Points on a hilly landscape, in no order, each with its height.
From any point a climber takes the steepest step (rise divided by distance) to one of its 6 nearest points. It stops when none of these is higher. Distance is the straight distance between rows; heights are no part of it.
Guto (h 5.50): [126 110 140 132 129 144 132 101 118 127 147 149 134 140 133 116 106 153
 139 109 126 111 136 134]
lal (h 6.04): [104 104 121  98  85 140 131 106  79 144 132 140 107 118 160 114 144 165
 143 126 112  91 122 139]
lusa (h 5.55): [115 125 116 104 110 146 144 113 114 138 133 144 111 141 138 118 124 172
 143 152  97  89 142 129]
Bufu (h 5.92): [105 114 124 110 123 138 130  96 109 158 137 157 129 141 123 109 136 163
 163 147 104 119 115 165]
Sula (h 6.45): [ 69  90 165 103 132 114 105  90 112 216 151 111 126 129 126 114 149 100
 195 114 153 123 111 226]
kagaf (h 6.80): [ 91 118 163 145 152 160 136  90 134 159 138 170 150 161 134  98 100 124
 163  93 133 129 161 160]
tipil (h 6.39): [ 96 108 128  92  92 109 117  86  74 178 135 112 122 109 162 122 178 134
 154 143 124 118 112 178]
pevov (h 7.68): [126  99 120 115 109 141 153 144 106  96 147 103 106 116 176 123 104 149
 120  78 162  79 174  81]
gadol (h 3.06): [128 124 140 133 134 133 132 122 129 105 137 118 135  95 136 106 123 110
  94  90 153 129 126 110]
bupep (h 5.47): [153 162 121 130 153 114 124 166 167  64  89 126 139 171 127 160 119 114
 109 175  65 103 142  88]
Kobiv (h 5.29): [116 139 110 123 159 137 123 124 113 170 108 133 146 131  78 114 174 153
 147 188 114 155  90 177]
Zotuk (h 6.86): [102 110 130  95 103 126 122  76  97 194 138 131 124 130 143 110 146 154
 179 139 127 120 123 180]
kun (h 5.56): [131 192 138 155 168 102 127 125 182 119  93 133 170 172 108 154 127 123
 118 147  95 145 127 128]
zif (h 5.37): [144 142 151 134 143 119 139 141 143  94 118 155 129 165 139 123 100 147
 128 136  81  98 152 107]
serol (h 3.66): [127  90 131 121  77 138 137 126  95 117 124 119  93 107 173 127 114 154
 126 100 145  82 141 119]
vuk (h 6.47): [ 95 104 138 103  78 140 129  79  94 168 130 157 112 144 135 108 130 177
 184 131 105 119 133 163]
zeto (h 4.82): [155 158 102 108 145 102 121 174 149  63 106 115 122 161 126 174 112 112
 111 192  69 111 139  89]
zom (h 5.01): [169 137 118 123 139 121 132 159 148  81 124 127  96 139 159 139  99 106
  83 142 108 117 130  81]
tuza (h 3.19): [143 147 114 143 137 132 108 129 131 169 121 115 151 115  97 125 150 135
 110 161 120 164  78 153]
Mar (h 3.96): [114 125 151 152 144 130 115 111 134 157 142 146 155 131 104 115 118 108
 131 101 147 168 128 157]
Neloz (h 3.94): [ 99 106 163 130 114 124 124  97 125 169 153 133 147 105 126 122 121  95
 136  87 158 146  99 177]
mur (h 3.49): [125 134 162 171 149 124 111 122 168 160 104 139 168 114 105 133 141 111
 108 119 131 178  88 160]
nosi (h 3.79): [136 133  89 114 114 126 120 133  93 153 110 104 103 120  89 144 182 161
 137 194 106 132  95 170]
vigen (h 4.01): [157 106 128 119 129 135 134 144 127  79 131 123  89 128 139 130 108 122
  91 111 138 108 150  79]
dibo (h 5.07): [159 193 120 134 166 101 124 171 193  80  97 122 136 158 134 153 123 109
  99 169  92 132 110  92]
safiv (h 7.06): [ 69  84 162 106 128 131 126  92  97 197 144 133 136 130 138 113 134  97
 188 108 164 120 118 215]
remug (h 4.15): [140 137  99 105 144 141 143 130 115 126 121 142 119 166  85 148 145 160
 170 204  60 110 149 142]
muga (h 5.99): [ 93  91 132  87  72 106 118  87  61 197 156 115 111 100 177 127 165 155
 175 118 138 105 124 154]
gavus (h 6.42): [117 136 143 134 151 161 135  95 130 165 134 155 138 146 111 115 129 151
 171 138  98 146 125 175]
Tif (h 6.37): [144 188 140 179 158  95 123 146 207 119  86 119 167 144 106 170 144 119
 103 157 103 173 122 109]
pena (h 3.40): [142 156  97 125 164 136 129 134 125 115 109 131 114 173  69 145 150 166
 156 196  64 114 147 135]
Tibem (h 4.88): [149 164  89 142 168 136 131 138 133 112 105 127 142 152  76 149 162 146
 115 172  94 150  99 142]
gasug (h 5.38): [156 156 137 145 136 112 139 157 147  80 123 128 110 153 141 131 103 113
 118 133  93 115 150  85]
Nasu (h 4.70): [161 156  89 124 137 117 121 149 116 118 119 125 120 142  91 156 142 133
 117 197  98 130 106 139]
tefa (h 6.61): [142 181 138 143 168  97 120 155 204  93  94 115 147 153 136 155 112  88
  83 129 111 145 149  79]
lup (h 6.21): [104 121 147 121 137 146 135 103 111 180 121 157 132 155 104 113 140 157
 182 149 103 126 125 169]
tiv (h 5.86): [109 102 136 163 136 152 130 109 127 129 146 147 135 129 153  97  97 114
 133  61 175 118 169 120]
ketov (h 5.34): [128 141 121 128 163 165 148 104 119 161 120 153 129 171  85 118 145 167
 179 173  82 127 140 175]
Vuret (h 3.03): [122  99 123 115 106 136 127 132  97 112 132 110 132  86 157 116 121 119
 117  85 184 117 128 105]
nog (h 3.14): [126 131 123 138 115 119 105 122 121 154 132 125 122 104 105 117 138 139
 116 158 136 143  73 149]
gune (h 3.11): [ 95 112 151 148 136 131 123 127 135 136 171 132 145 100 119 109 102  74
 118  40 200 162 161 100]
kudo (h 3.44): [169 121 128 105 113 135 136 146 127  72 121 129  99 140 146 144 111 148
 114 150  92 109 146  91]
rubef (h 2.92): [153 151  98 133 151 134 141 160 130 100 116 119 122 162  85 155 141 133
 137 203  58 116 125 129]
buzu (h 5.71): [163 176 144 159 145 105 120 152 194  95 108 118 138 103 135 136 128  99
  75 105 138 180 124 100]
Zaki (h 7.32): [144 162 144 151 154 106 117 139 181 109 105 129 140 146 137 133 108 106
  88 108 110 145 152  85]
nenol (h 5.98): [ 82 106 158  97 108 110 127  89  87 187 154 110 120 113 160 126 168 122
 190 125 134 114 109 208]
Sama (h 3.52): [ 95  87 126 109 101 126 126 111  64 122 157  93 123  81 177 123 135 101
 143  80 194  96 115 116]
Ridup (h 5.75): [148 125 124 117 138 138 163 157 131  67 131 139  97 133 176 119  94 108
 111  98 146  95 196  45]
Tunog (h 5.44): [143 130 167 156 142 131 123 115 151 113 124 146 146 147 147 106  98 124
 111  91 125 141 168 112]
fako (h 5.36): [148 169 160 168 161  90 122 143 200 132 100 127 164 148 121 133 107  92
  85  73 149 174 133 108]
lobap (h 5.60): [138 171 148 131 155  96 137 155 181  68 110 127 120 164 148 116  96 117
  94  95 106 114 174  65]
todo (h 4.44): [112 106 160 155 137 115 130 109 130 146 148 152 159 129 130  98 105  95
 127  70 169 146 138 139]
Zos (h 5.23): [103  87 114  80  53 148 134  99  82 163 121 123  78 138 165 128 154 194
 177 151 121  74 137 155]
Gif (h 5.69): [ 81  90 132  80  58 144 137 100  76 183 142 114 109 123 184 130 169 160
 174 109 130  97 149 156]
Tenu (h 6.08): [132 175 143 117 158  92 114 161 200  63  90 119 127 166 137 143  93  86
 104 149  72 106 145  83]
Vure (h 3.31): [132 158 115 152 181 131 132 116 136 157 125 137 166 152  77 134 166 147
 142 166 108 164  96 163]
nug (h 3.28): [157 175 119 169 171 105 143 138 166 148 101 146 174 138  65 162 179 124
 122 167 135 190  87 145]
bire (h 4.66): [125  95 113 103  74 160 145 119  97 120 135 133 104 119 168 119 108 176
 153 110 114  87 157 125]
zerif (h 3.51): [162 137 118 128 123 135 135 141 141 103 120 126 123 146 119 132 128 146
 114 167  85 119 109 129]
Loseb (h 5.80): [160 171 139 141 153 111 121 145 187  72 112 131 137 167 120 145 115 103
  93 163  88 134 147 101]
vudol (h 4.17): [118  95 128 113 101 141 132 117 102 123 132 155 125 125 160 113 109 158
 120  96 138 100 152 110]
roka (h 5.08): [159 118 119 122 102 136 123 130 130 105 116  93 110  72 142 135 127 116
  90 101 143 135 109  97]
baf (h 4.47): [172 158 117 140 129 116 124 166 156  88  92 111 122 113 108 164 126 102
  75 169 118 162  87  88]
razu (h 4.71): [131 141 156 148 151 141 136 108 147 134 130 138 143 148 125 128 115 139
 136 108 114 133 130 147]
nuveg (h 4.00): [118 109 113 124 120 165 145 159 114  79 144 106  98 100 172 123 110 129
  90  81 191 106 154  65]
pul (h 5.64): [173 143 110 117 139 115 127 202 163  42 106 110  99 133 141 171 100  90
  82 170  84 137 123  58]
tetob (h 2.41): [125 117 137 131 127 128 110 128 134 109 145 115 126  82 131 119 119  89
  98  70 207 163 128  79]
Vute (h 7.29): [ 70  90 153  97 117 142 136  83  95 203 147 140 117 146 138 104 131 132
 207 115 130 118 128 193]
dodi (h 4.81): [ 97 101 140 141 140 137 131 121 136 112 180 135 148 101 135 104 105  84
 122  50 213 142 161  94]
zamo (h 4.45): [ 83  85 161 134 111 122 134 105 113 164 165 136 145 114 131 118 119  88
 158  73 189 124 134 166]
Foma (h 4.31): [121 119 138 133 130 133 119 104 126 152 129 125 147 124 107  99 131 140
 118 142 134 145  97 174]
Lilo (h 5.91): [116 108 115  90  80 101 136 109  66 152 144 100  89 106 156 122 180 151
 150 158 118 107  96 177]
Kezem (h 5.26): [ 95  81 123  99  54 156 141 108  76 148 134 127 105 134 196 119 149 170
 158 102 134  66 164 133]
fur (h 4.77): [ 93  81 133  97 110 116 122 109 100 151 168 121 128  93 148 105 116  99
 136  75 186 119 139 127]
sos (h 4.87): [111 117 125 129 126 133 120 102 131 180 140 125 147 112 125 104 139 139
 157 140 128 152  94 183]
Zol (h 0.43): [ 99 122 115 107 130 143 117 147  84 124 154  82 112  59 178 146 113  88
 116  52 252 114 139  47]
lodit (h 4.90): [135 144 158 170 157 106 128 130 175 112 131 133 158 134 136 121 100  85
  91  65 166 165 159  76]
Mup (h 3.45): [123 115 125 116 106 128 109 115 112 132 138 124 129  91 133 116 128 135
  97 127 143 140  86 130]
gitu (h 6.27): [135 183 142 138 168  92 131 147 218  91  86 129 138 179 126 144 102  99
 104 119 101 135 162  70]
Pubo (h 1.99): [158 127  63 103 115 131 121 162  87  95 116 128 100 128  77 161 159 151
 142 213  61 113 111 139]
Bosa (h 7.57): [113 130 119 121 157 147 124  92 111 175 120 140 145 127  91 125 144 170
 172 161 116 139  94 196]
gidob (h 5.24): [170 143 103 137 121 121 111 169 142 101 115 113 109 102 117 157 136 120
  85 154 124 147  92 115]
gugu (h 4.74): [106 109 119  98  72 142 113 112  60 135 151  99 119  82 176 122 142 135
 137  87 153  91 119 124]
mepuf (h 4.29): [ 99 128 147 142 146 133 113 100 128 189 144 131 151 125  99 109 135 117
 153 125 156 164  97 201]
ren (h 6.96): [ 83  78 148 105  99 125 135  95  87 180 144 132 128 130 165 107 136 132
 176  94 156 109 149 170]
vit (h 4.54): [156 111 115 114 100 123 137 150 117  86 122 125  99 112 145 135 117 139
 108 140 124 101 116 101]
Rumo (h 3.46): [138 139 130 149 144 127 130 130 155 152 107 140 154 109  98 124 144 126
 118 156 134 164  92 158]
ditaz (h 4.89): [143 139  98 120 135 147 121 130 105 152 114 143 117 145  79 143 159 169
 166 198  80 122 122 160]
bez (h 6.59): [107  99 152 136 139 152 143  98 131 157 143 164 134 157 139 103  97 139
 166  83 135 107 175 140]
tuma (h 7.23): [ 79 114 150 112 117 133 123  90 102 180 143 147 122 131 132 103 124 120
 178 106 143 120 129 202]
Denu (h 1.98): [ 85 103 149 129 130 118 113 113 124 148 151 133 141  91 120 101 120  64
 133  61 204 151 113 131]
Nemun (h 6.07): [118 121 125 115 126 155 137 100 105 156 128 151 114 151 132 110 123 179
 177 147 113 109 145 154]
nafa (h 6.74): [ 99  89 127 105  87 142 138  95  99 172 140 135 105 139 158 121 118 170
 176 116 128 103 143 148]
Zofez (h 4.02): [126  82 117 119  93 148 142 116 106 131 149 137 117 111 169 124 110 150
 149  80 157  72 161 109]
leg (h 4.32): [126 105 133 115 101 131 118 111 110 153 139 130 126  89 145 116 128 127
 129 103 143 123 109 154]
Zok (h 2.88): [119 117 163 147 127 121 120 124 156 136 139 136 152 104 119 114 111 100
  92  84 161 168 130 128]
bemi (h 3.53): [156 123 100  96 112 136 121 155 102  99 120 150  91 137 118 152 131 180
 133 203  65 111 133 119]
nim (h 7.11): [155 157  97 127 147 139 134 127 120 127 113 144 117 150  80 134 142 158
 122 184  96 118 105 148]
votul (h 4.79): [137 127 114 108 107 139 139 136 121 110 117 146 104 150 126 138 127 177
 155 185  79  85 148 117]
Mide (h 2.22): [119 168  89 131 190 133 165 133 145 145  98 123 165 215  47 130 172 144
 169 190  56 155 141 155]
votek (h 4.26): [135 155 111 133 173 155 151 133 130 150 119 135 147 160  69 116 156 164
 166 183  73 146 131 161]
Kotog (h 6.94): [ 90  83 136 126 105 153 145  91 116 147 156 158 130 148 159 107  99 130
 165  79 165  92 176 137]
Laper (h 5.27): [132 110 118  98  73 150 136 119  85 132 136 124  92 134 173 137 136 182
 152 142 119  80 147 132]
sar (h 4.19): [173 120 119 128 129 123 129 159 145  94 108 103 119  94 135 145 119 106
  74 117 135 163  95  93]
lafe (h 4.98): [135 155 128 135 159 149 143 132 135 117 128 152 140 156 100 134 133 154
 144 158  79 123 127 132]
mapid (h 4.40): [105 120 142 151 149 130 133 127 145  90 160 123 144 128 160  97  97 101
 114  56 192 133 187  66]
kekud (h 5.96): [138 192 139 174 154  70 123 150 228 124  78 116 161 148 107 160 128  97
 100 109 123 167 129  89]
fufur (h 5.41): [121 146 132 133 177 166 147 104 135 156 130 157 147 189  88 106 134 175
 181 158  91 135 131 159]
vem (h 1.63): [148 121  82 100 138 131 134 176 102  74 116 132 109 140 104 180 143 140
 145 218  46 106 129 106]
Dav (h 1.96): [ 95 105 128 131 115 119 107 127  93 116 151 101 134  77 165 130 120  94
 134  54 222 114 139  96]
pip (h 7.30): [ 75  80 153 124  98 153 142  81  97 184 155 158 136 145 148 101 106 138
 191  99 150 106 158 172]
Vol (h 5.49): [ 89 133 162 170 152 132 133 123 139 129 174 151 150 152 145  87  79 105
 141  44 191 138 217  97]
fod (h 7.55): [108 125 136 147 158 124 122 104 134 191 123 132 156 122  95 134 152 116
 153 147 130 162  82 189]
Redi (h 4.86): [154 143 153 157 143 120 116 125 160 130 115 147 142 135 122 120 119 121
 107 116 119 157 123 124]
tolup (h 5.28): [131 124 100  96  81 117 116 118  86 143 116 101 102  91 139 137 161 153
 140 187 105 111  78 170]
zumu (h 4.25): [103 106 113 117 109 149 125 138  85 111 156  93 124  92 177 123 103 133
 125  61 198  82 166  80]
paz (h 6.20): [ 97 112 117 107 128 142 112  93  94 198 128 127 133 123 109 102 151 158
 170 141 125 134  94 199]
bimov (h 3.05): [ 78  95 126 116 119 129 134 120  89 125 164 111 136  86 161 119 134 102
 123  56 202 106 133 123]
vav (h 3.37): [115 109 148 134 103 138 130 110 121 137 140 122 132 102 136 101 113 112
 116  91 163 125 123 138]
muban (h 4.24): [144 111 128 125 121 146 132 161 129  70 136 107  93  91 151 126 112  99
  84  75 179 128 125  57]
buf (h 4.06): [149 118 132 114 125 137 149 140 124  61 125 123 103 136 167 127 112 132
 114 117 104  83 174  86]
Ros (h 3.85): [117 131 138 128 122 119 105 106 117 179 138 128 133 101 133 116 151 132
 143 132 143 135  84 180]
bil (h 7.44): [179 123 101 111  98 131 118 157 123  96 125  97  90  84 141 134 132 137
  87 147 129 134  89 118]
vir (h 4.37): [133 128 106 111 112 128 120 107  99 159 118 112 118 104 116 128 163 140
 129 184 118 145  86 172]
per (h 3.41): [164 157  90 153 144 128 120 141 149 130 108 121 155 121  87 147 147 135
  93 182 114 164  89 148]
Gol (h 3.12): [155 154  70 133 119 128 112 151 118 117 108 113 117 127  88 157 156 141
 109 213 108 145  85 151]
fudo (h 4.65): [129 133 148 163 154 128 126 115 152 148 137 154 153 133 122 106 104 117
 124  97 126 146 144 124]
rovo (h 3.60): [141 148 123 162 169 123 133 139 156 161 101 126 155 141  75 141 184 140
 106 169 113 170  87 156]
vuzon (h 3.54): [134 132 149 133 126 136 129 129 147 123 131 139 143 124 134 107  98 115
  96  93 143 148 123 110]
fuz (h 2.86): [108 127 134 137 121 126 119 105 135 159 133 131 141 100 112 110 145 123
 112 114 150 155  87 162]
zosak (h 2.33): [102  93 113 125 119 139 134 143  97  86 159 106 118  84 161 118 104 116
 105  71 224 103 155  70]
viruz (h 3.43): [130 128  65 110 125 138 130 148  97 117 117 130 106 145  56 152 164 157
 157 206  73 114 116 164]
Tup (h 5.42): [117 175 153 154 167  86 120 128 204 104 107 129 153 174 140 118  91 112
 102  88 109 138 186  98]
Tel (h 7.24): [ 95 116 158 134 156 147 141  91 123 180 138 169 148 177 110  96 105 146
 196 116 118 141 138 181]
Lek (h 5.10): [145 168 146 162 155 134 135 138 167 137 105 135 144 146  92 145 137 127
 108 157 115 143 114 136]
Lefer (h 4.64): [125 128 106  96  98 118 105 113  80 173 111 119 112 104 104 122 174 147
 138 190 111 111  96 168]
gokat (h 3.73): [163 121 106  97 131 125 138 166 132  66 105 121 102 158 143 163 115 131
 120 188  66  87 145  81]
nure (h 6.17): [121 116 157 145 134 130 145 111 130 133 147 160 138 156 154 105  86 132
 137  87 121 110 166 111]
bekik (h 5.43): [177 139 121 130 132 118 133 173 173  69 117 107 109 125 146 153 105 100
  78 136 116 135 128  59]
Rebo (h 6.28): [155 161 145 143 136 119 129 148 164  86 109 118 128 128 117 137 120 112
  81 132 109 153 130  93]
paro (h 4.28): [123 129  84  87  92 136 131 136  78 140 114 131  81 148 126 143 147 201
 171 195 102  95 117 147]
Vus (h 5.51): [175 131  90 122 102 114 113 164 111 103 116 108  99 103 120 136 128 131
  98 175 119 140  73 137]
bebor (h 3.10): [144 136  73 104 154 143 141 159 109 110 112 137 119 182  65 156 170 152
 151 201  47 116 142 128]
Zuf (h 6.02): [168 161 138 131 143 111 120 184 161  64  98 105 122 137 132 163 109 110
 103 170  76 109 139  68]
gota (h 4.63): [143 136 120 120 126 137 128 113 117 117 126 150 120 143 131 122 117 166
 138 150 102 118 125 152]
pepet (h 7.07): [ 87  89 142 120  83 152 140  79  94 167 142 147 123 148 164 107 121 147
 183  97 159  95 166 153]
lapag (h 5.22): [146 154 134 176 145 111 139 135 192 147  98 139 179 125 106 154 143 109
  84 133 137 200 100 131]
dolal (h 4.83): [155 140 131 143 126 125 123 152 150 106 120 130 128 117 118 136 118 119
  97 136 126 155  89 125]
kadid (h 3.92): [103  86 122 114  96 134 131 107  81 136 147 130 117  99 166 117 129 140
 138  79 180  93 158 121]
duze (h 6.05): [143 162 128 148 159 109 127 136 176 109 110 126 132 148 113 140 128 119
  99 140 103 137 133 120]
moda (h 5.97): [143 192 138 158 163  93 129 136 209 101 103 128 165 156 100 154 134 115
  96 133 107 163 129  96]
lazi (h 6.62): [131 171 139 154 162 128 125 122 167 127 101 139 155 149 101 126 131 139
 115 127 107 165 124 140]
rozos (h 3.57): [ 81 104 165 145 131 125 113 112 130 158 178 133 146 108 115 114 115  57
 146  50 201 138 128 151]
Metet (h 4.57): [134 196 119 156 183 116 144 135 171 129 113 126 162 189  89 139 161 123
 130 171  71 150 131 138]
tok (h 4.99): [148 121 136 123 122 143 142 116 118 115 127 143 126 144 148 121 106 161
 135 132 104 100 153 127]
Seko (h 5.57): [162 161 144 176 131 119 120 144 190 112  97 131 154 129 112 158 145 108
  86 152 123 160 103 112]
zenu (h 4.97): [132  97 106  99  68 121 137 118  83 145 136 114  90  96 160 139 144 156
 129 141 118 111 122 145]
rer (h 3.13): [138 142  87 151 181 116 145 123 118 191  97 115 158 144  36 138 221 162
 137 169 115 157  89 179]
sigin (h 3.80): [144 106 120 101  83 131 137 133  85 114 135 105 108  95 152 122 116 147
 116 140 125 103 123 134]
sazom (h 3.17): [163 135 107 103 132 129 144 150 114 106 131 122 101 134 114 154 129 157
 119 185  78 112 116 120]
Nok (h 5.21): [130 165 138 168 162 129 142 127 176 141 112 130 164 144  93 137 145 116
 124 143 117 164 108 145]
Der (h 4.53): [129 126 139 143 146 131 124 131 133 108 147 131 130 122 149 106 107 109
 105  75 167 135 172  94]
dezi (h 2.60): [183 136  76 119 130 111 114 173 116  99 114 128 104 117 101 169 140 134
 112 214  82 131  89 120]
zage (h 6.76): [152 161 129 115 148 123 132 152 153  83 123 127 130 153 124 149 122 125
 109 165  74 103 151 104]
kavol (h 5.79): [163 125 132 127 142 125 141 174 156  77 131 105 121 107 164 127 110 108
  85  87 139 123 160  64]
rup (h 3.77): [129 120 144 167 140 123 126 140 163 126 140 120 148  96 124 113 117  87
  86  62 188 175 132  98]
zub (h 3.33): [137 148  94 149 170 135 136 141 119 138 112 123 146 169  43 135 171 150
 151 197  66 135 115 146]
muvaf (h 4.94): [115  92 121 107  92 156 135 122  90 114 143 113 123 104 167 110 107 150
 117  73 172  85 160 106]
giz (h 3.72): [168 125 106 123  89 119 118 175 131  90 113 127 102 123 113 157 118 134
  99 188  97 121  95 109]
tato (h 4.03): [132 132  76  92 138 125 141 138  92 112 117 140  98 158  85 152 147 182
 170 211  78  97 120 133]
lol (h 4.93): [140 123 117 107  85 130 121 133 116 112 133 124 105  96 142 119 143 154
 103 130 127 115 101 132]
variv (h 5.17): [112 119 101 117 120 136 123 105 110 159 126 125 114 114 112 118 154 156
 149 164 112 135  87 182]
laf (h 5.06): [ 99  82 136 135 138 139 127 121  95 119 175 127 139 115 142 104 105 115
 121  56 215 113 162  94]
Vorav (h 5.45): [142 142 128 104 149 114 127 177 162  53 117 130 127 160 133 154 103 128
 113 168  69 100 146  84]
Datif (h 4.92): [121  99 130 128 128 151 147 126 106 106 161 139 127 116 168 106  91 133
 142  59 189  94 189  80]
mor (h 7.17): [143 162 128 121 153  88 116 196 165  47  88 108 119 141 149 153  96  86
  99 168  77 117 148  60]
zon (h 5.63): [112 114 119 108  84 123 102 107  88 147 136 102 119  86 162 127 162 134
 148 126 133 117  90 162]
Fizav (h 4.85): [113 130 123 143 160 132 116 116 120 183 117 124 160 106  96 123 173 134
 132 154 129 152  77 178]
vafi (h 4.91): [122 118 118 114 105 131 112 118 106 145 127 124 120 111 153 118 140 145
 145 146 122 108  98 163]
diteg (h 7.31): [ 85  99 141 142 121 127 133 102 108 128 162 140 142 120 136 115  86 105
 138  42 201 127 163 127]
dumum (h 2.59): [143 159  95 111 161 127 137 154 123  91 117 138 115 182  95 152 155 138
 149 204  51 106 137 125]
lezom (h 4.27): [153 135 104 118 105 122 107 146 125 119 112 118 112 104 105 138 161 136
 104 173 123 133  78 141]
Fab (h 6.01): [162 187 135 173 156  96 130 152 198 127  90 129 171 134  96 170 156 111
  92 149 117 177 101 109]
Keta (h 6.13): [ 92  92 158 144 139 141 129  95 123 146 174 170 156 162 140  95  76 109
 152  62 172 132 189 133]
zale (h 3.93): [103  86 142 116  98 148 130 104 103 138 147 134 129 112 162 108 116 135
 135  90 148 111 141 144]
vami (h 5.48): [126 183 167 141 159 101 119 136 209  87 111 133 144 172 152 118  87 107
 110  87 107 128 182  68]
fer (h 5.77): [ 97 117 137 114 129 156 123  97  96 202 125 148 125 158 108 106 131 154
 189 128 118 135 108 196]
zugan (h 3.95): [156 173 120 159 179 124 133 140 174 152 100 121 155 158  69 151 171 126
 115 175 100 159 100 133]
kareg (h 4.96): [100  93 159 135 118 129 125 102 117 166 150 133 146 124 131 106 108 111
 150 107 157 130 133 161]
Fen (h 5.46): [ 83  94 149  89  82 111 128  98  60 160 159  98 129  93 189 116 160 114
 155  90 160 101 131 158]
nasoz (h 5.58): [180 166 129 172 137  93 110 182 200  94  97 102 137 113 112 146 128  96
  80 139 118 183 102  81]
mizel (h 4.80): [160 145  88 136 140 118 131 134 121 131 108 130 123 129  80 137 168 147
 125 202  97 145  92 158]
tifum (h 7.59): [141 131 141 138 152 120 149 142 142  78 138 131 115 137 161 116  87 120
 103  79 140 101 171  58]
tomi (h 6.26): [ 83  91 139 107  85 129 119  81  85 167 160 122 118 101 161 110 132 106
 158  93 178 112 134 148]
Nurem (h 5.00): [148 142 114 126 121 133 131 123 122 133 121 139 112 127 107 135 135 159
 129 166 105 120 110 137]
siv (h 5.52): [167 180 124 155 160 119 116 159 176 109  97 109 148 150 111 155 140 121
 103 152 103 157 108 107]
gituf (h 3.56): [147 146 138 137 120 137 125 143 130 119 120 135 138 116 143 122 105 120
  91 127 118 146 121 119]
midam (h 3.47): [114  96 114 116 149 170 147 151 106  86 149 120 109 119 180 109  90 129
 118  72 202  71 218  33]
Sume (h 2.49): [100 111 162 141 121 120 108 119 147 161 149 148 152 107 110 115 109  78
 121  67 184 161 119 141]
Res (h 4.72): [129 115  97 101  90 119 118 134  80 150 130 128  97 114 128 131 155 168
 143 183 100 117  94 153]
mif (h 4.95): [135 137  96  96 121 142 138 116  93 131 130 151 103 164 101 142 146 189
 176 191  87 103 129 143]
vula (h 5.02): [ 80 102 150 145 124 135 109 116 109 127 169 140 151 113 134 115  89  72
 124  50 212 146 155  97]
Salog (h 5.20): [132 127 116 104  95 135 119 100 101 145 126 141 106 126 128 122 144 173
 160 163 107 111 112 149]
vuzub (h 4.62): [193 143 115 126 130  98 121 214 170  52 106 105 108 105 124 168 108  85
  67 146 123 163 108  55]
tonim (h 5.65): [ 84  95 162 160 134 128 119 106 125 149 172 148 149 124 126 110 103  85
 141  60 186 142 165 141]
Mubu (h 2.98): [188 159 114 135 145 115 119 178 149  81 105 121 108 129 112 168 131 105
  99 193  65 133 104 103]
lote (h 3.91): [145 122 131 134 107 139 132 127 132 105 125 133 126 119 142 117  97 125
  99 108 130 118 127 103]
tonok (h 5.53): [127 124 109 114 128 149 136 111  93 145 122 154 112 143 110 125 144 178
 174 170  90 121 132 157]
linim (h 3.70): [147 117  96 101 103 126 126 157  99 108 134 103  87 112 128 134 131 169
 116 177 113 114 109 127]
bod (h 3.15): [142 140  78  99 136 135 129 150 109 106 117 134 108 167  88 162 142 153
 169 231  55  98 142 120]
Sabez (h 5.09): [147 160 145 191 135 114 128 151 173 135 114 127 149 101 130 128 122  92
  79  98 154 190 117 100]
zavi (h 6.52): [ 78  93 168 110 112 117 129  89 109 205 165 124 127 118 151 119 152  84
 182  94 158 131 113 203]
gikal (h 5.19): [132 113 131 139 137 149 142 125 117 105 142 146 133 123 138 108  93 142
 110  98 135 112 166 114]
tav (h 5.03): [157 164 143 163 124 113 124 141 191 126 105 122 151 102  94 131 127  94
  90 111 149 192 116 116]
doru (h 2.23): [136 119 138 143 122 126 107 113 137 122 131 135 122  93 122 130 126 111
 100 103 150 166  96 126]
viv (h 4.61): [102  90 148 137 125 136 122 118 125 129 153 132 149 100 140 107 110 104
 110  60 202 125 132 113]
Fofa (h 5.54): [130 111 135 110 108 158 139  91 115 133 135 144 120 122 141 116 109 162
 144 116 108 111 146 147]
seka (h 5.59): [ 80  96 159 115 132 108 115  79 128 187 169 123 142 125 118 125 141  73
 169  90 171 130  99 191]
Tuda (h 6.36): [158 167 140 123 146  92 126 185 182  67  89 113 114 146 145 159 103  80
  85 141 101 128 142  64]
vitaf (h 4.07): [154 143  96 138 132 123 123 152 142 114 124 122 125 100 118 149 137 132
  96 172 111 154  96 131]
timu (h 4.38): [138 135 143 144 135 149 131 125 134 135 121 139 137 143 131 111 123 131
 128 130 118 128 123 140]
kudeb (h 5.73): [116  92 141  96  57 120 137  87  36 176 162 100 103  92 194 144 187 121
 179 119 125  92 127 164]
Lon (h 3.32): [116 127 151 170 141 128 116 118 162 138 148 139 155 109 118 110 112  68
 111  51 185 182 140  94]
giti (h 5.04): [124 177 160 169 164 110 140 140 187 137 109 139 156 154 111 123 107 111
 114 101 123 151 146 120]
sozug (h 7.71): [ 81  91 166 117 136 149 115  83 111 194 141 154 128 154 123  94 104 127
 185 101 150 129 134 194]
bune (h 6.14): [171 186 151 175 147 101 128 157 211 114  91 109 143 131 120 153 113  96
  83 133 119 159 132 101]
Sivu (h 6.00): [109 103 152 133 129 143 119 103 134 170 150 146 131 130 122 113 120 132
 139 107 135 134 122 176]
gafi (h 5.83): [111 103 127  93  64 112 116 104  77 153 129  92 103  91 167 126 172 140
 156 127 145 107 102 153]
depa (h 6.12): [149 148 147 145 137 115 121 140 163  80 127 122 128 124 127 119 113  91
  79  93 144 155 142  67]
gari (h 5.39): [116 112 121 124 136 142 147 142 134  94 162 117 125 134 179 111  97 124
 112  59 186 115 169  60]
fiz (h 5.32): [ 95  96 148 104 101 105 119  89  96 172 143 105 136  92 143 132 150  92
 153  99 154 117 107 174]
zug (h 6.29): [151 154 147 129 147 102 123 156 169  68 100 114 114 140 155 127  93  92
  82 118 113 122 150  66]
Difo (h 2.71): [ 99  93 118 102 102 137 122 138  69 119 161  77 108  75 178 133 127 113
 119  59 198  88 147  99]
pofun (h 3.48): [149 109 120 115 113 129 143 168 107  76 129  97 103  85 153 118 117 115
  80  99 172 118 111  73]

Call two points neighbours if one is among the 6 nearest of the other. Go from one point of each pair to the other, from neighbour to neighbour, staying as high as possible. Name the lowest point that can't be avoided.
sozug / diteg => Keta
nim / tifum => tok
tifum / pevov => Ridup
Zaki / lazi => duze
diteg / nim => Nurem
Zaki / mor => Tuda
tifum / lazi => kavol
Bosa / sozug => gavus

For each start below, name the point where the climber stops.
rup => Zaki
kudeb => sozug
Lefer => sozug
Res => sozug
